Each row is a point on a landscape with many valleys, with its height.
From any point a ball rolls to the lowest of the 5 points nearest to it. It stops when none of these is lower. Distance is the straight distance between rows; heights are no part of it.
q_815: [125 129 182 105 144 118 120 145 121 105 190 173]  (h 572)
q_883: [131  85 157  68 143 130 164 108 117 102 162 120]  (h 470)
q_144: [101 108 125 120 126 122 128 145 133 175  52  77]  (h 521)
q_801: [116 180 132 154 113 160 114 121 165 137 143 153]  (h 511)
q_908: [111 157 179 114 151 143 121 142 142 106 182 183]  (h 594)
q_38: [173 183  73 167 101 131  98 133 116 129  79 104]  (h 707)
q_302: [125 223 125 149 109 160 100 141 194 147 148 157]  (h 605)
q_577: [120  95 146  73 128 129 169 102 151 117 162 126]  (h 370)
q_768: [141 119 199 143 107  87 101 117  61 105 164 155]  (h 778)
q_197: [163 139 104  86 104 123 159 123 188 193 159 100]  (h 573)
q_219: [ 78  99 131 128 129 132 137 122 117 122  73  96]  (h 611)
q_247: [141 103 114  96 110 116 165 132 161 173 122  92]  (h 529)
q_875: [147 116 199 108 130 107 118 129  97 121 192 158]  (h 676)
q_530: [116  86 147 139 144 121 135 118  70  90 136 153]  (h 810)
q_889: [112 140 132 156 136 148 123  95 140 102 143 145]  (h 496)
q_615: [102 110 126 150 131 142 120 104  95  74 106 138]  (h 607)
q_712: [115 101 118 103 117 121 147 139 145 172  90  86]  (h 503)
q_996: [125 149 147 152 139 145 104 108 110  72 152 173]  (h 469)
q_571: [149  87 172  68 132 106 152 110  99 102 191 145]  (h 604)
q_344: [133 170 127 149 108 143 132 124 177 165 154 135]  (h 525)
q_501: [134 125  80 157 129 111 114 162 104 183  73  97]  (h 439)
q_550: [103  93 127  70 119 138 162 106 143 127 127 104]  (h 377)
q_690: [132 166 106 163 103 150 114 107 156 132 129 127]  (h 438)
q_520: [117 203 142 130 118 161 110 134 179 108 151 173]  (h 552)
q_856: [140 184 141 143 129 143 131 139 198 176 166 142]  (h 551)
q_648: [109 168 148 121 129 154 135 123 170 128 165 150]  (h 544)
q_220: [132 134 175 124 146 120 110 141 103  90 173 192]  (h 473)
q_903: [150 147  94 171 112 131 130 133 149 163 127 114]  (h 478)
q_499: [148 127  54 141 187 119 122 190 113 166  93 114]  (h 303)
q_159: [ 97  77 131 106 139 137 152 113 111 104 122 118]  (h 464)
q_694: [137  95 172 151 128  99 104 120  62  84 149 153]  (h 228)
q_316: [152 199 109 161 108 144 105 111 164 132 114 139]  (h 316)
q_585: [104  56 155  62 147 113 147 130  83 100 102 114]  (h 76)
q_114: [171 135  74 134 138 117 140 168 161 192 155 106]  (h 363)
q_973: [167 184  85 165 111 134 107 128 153 151 122 137]  (h 371)
q_890: [152  94 192  97 122  81 133 125  78 107 191 139]  (h 746)
q_735: [169 150  54 160 129 119 102 167 107 166  95 114]  (h 450)
q_448: [133 132 164 150 127 116  96 129  88  75 146 183]  (h 66)
q_13: [104 112 135 114 126 140 155 102 151 123 145 118]  (h 283)
q_104: [103 104 138 136 132 137 141 106 128 102 139 137]  (h 387)
q_143: [154 129  67 140 151 103 116 185 115 182  90 107]  (h 318)
q_218: [139 172  97 168  88 150 111 106 146 110  96 117]  (h 533)
q_311: [ 75  80 134 121 150 132 129 120  91 106  75 113]  (h 519)
q_666: [115 126 105 154 118 127 114 130 118 157  68  93]  (h 550)
q_715: [135 133 117 136 111 133 147 122 163 169 143 104]  (h 482)
q_709: [172 217  95 170  99 142  91 120 161 126 112 128]  (h 112)
q_225: [116 154 155 146 147 144 108 118 133  81 153 181]  (h 530)
q_324: [160 150 116 117 123 115 157 147 189 199 177 125]  (h 467)
q_675: [ 65  86 136 140 154 130 120 120  85  93  52 108]  (h 568)
q_653: [ 78 109 117 143 120 141 119 109 111 110  62 102]  (h 636)
q_395: [ 76  77 160  92 139 126 137 126 125 133  63  96]  (h 599)
q_102: [152 126  84 150 130 111 146 159 131 187 106 104]  (h 393)
q_767: [209 190  67 170 127 132  96 143 138 134 114 124]  (h 124)
q_657: [123 155 119 160 113 156 117  98 150 112 127 138]  (h 500)
q_923: [129  79 167 100 144 102 132 119  87  93 161 135]  (h 770)
q_127: [ 75  59 158  91 162 115 128 127  90 105  70  97]  (h 577)
q_750: [ 85  76 135 125 143 130 122 126  73  81  87 122]  (h 171)
q_305: [166 117  74 117 173 109 137 193 122 185 116 105]  (h 241)
q_320: [134 117 124  55 112 133 169  93 178 136 151 110]  (h 468)
q_886: [ 99 131 116 160 114 147 113 101 121  87  79 127]  (h 668)
q_915: [141  62 154  43 134 103 151 116  88  95 135 127]  (h 772)
q_978: [145 100 193 124 105  89 119 126  72 114 166 139]  (h 836)
q_540: [123 133 137  94 121 139 153 111 184 146 175 112]  (h 396)
q_818: [170 139  61 160 139 123 135 177 135 177 137 111]  (h 359)
q_239: [120 116 104 142 105 124 140 140 138 176  92  90]  (h 459)
q_333: [114 111 134 151 126 133 105 110  60  53  81 139]  (h 670)
q_704: [130 180 108 155 101 160 104  95 126  82  73 123]  (h 745)
q_455: [102 137 158 130 134 151 132 113 162 107 170 150]  (h 501)
q_477: [164 120  58 131 164 106 140 187 138 177 133 109]  (h 287)
q_613: [116  57 152  57 133 107 159 112 104 102 128 130]  (h 623)
q_999: [129 138 192 124 128 106 105 154  89 109 173 180]  (h 575)
q_835: [117 137 164  96 147 145 140 115 157 111 177 153]  (h 549)
q_423: [168 166  93 168 118 124 128 151 155 179 148 132]  (h 452)
q_771: [100 126 112 154 118 135 131 113 135 140  97 105]  (h 531)

Where does a ball stop that starts at each point below?
q_219 => q_750
q_923 => q_13
q_657 => q_709
q_712 => q_305
q_571 => q_13
q_455 => q_13
q_735 => q_305
q_715 => q_13
q_344 => q_709
q_818 => q_305

Two balls start at each pair of points below. Name the first point that both come to, or write none.
q_978, q_875 => q_448
q_890, q_889 => q_13
q_886, q_903 => q_709
q_114, q_501 => q_305
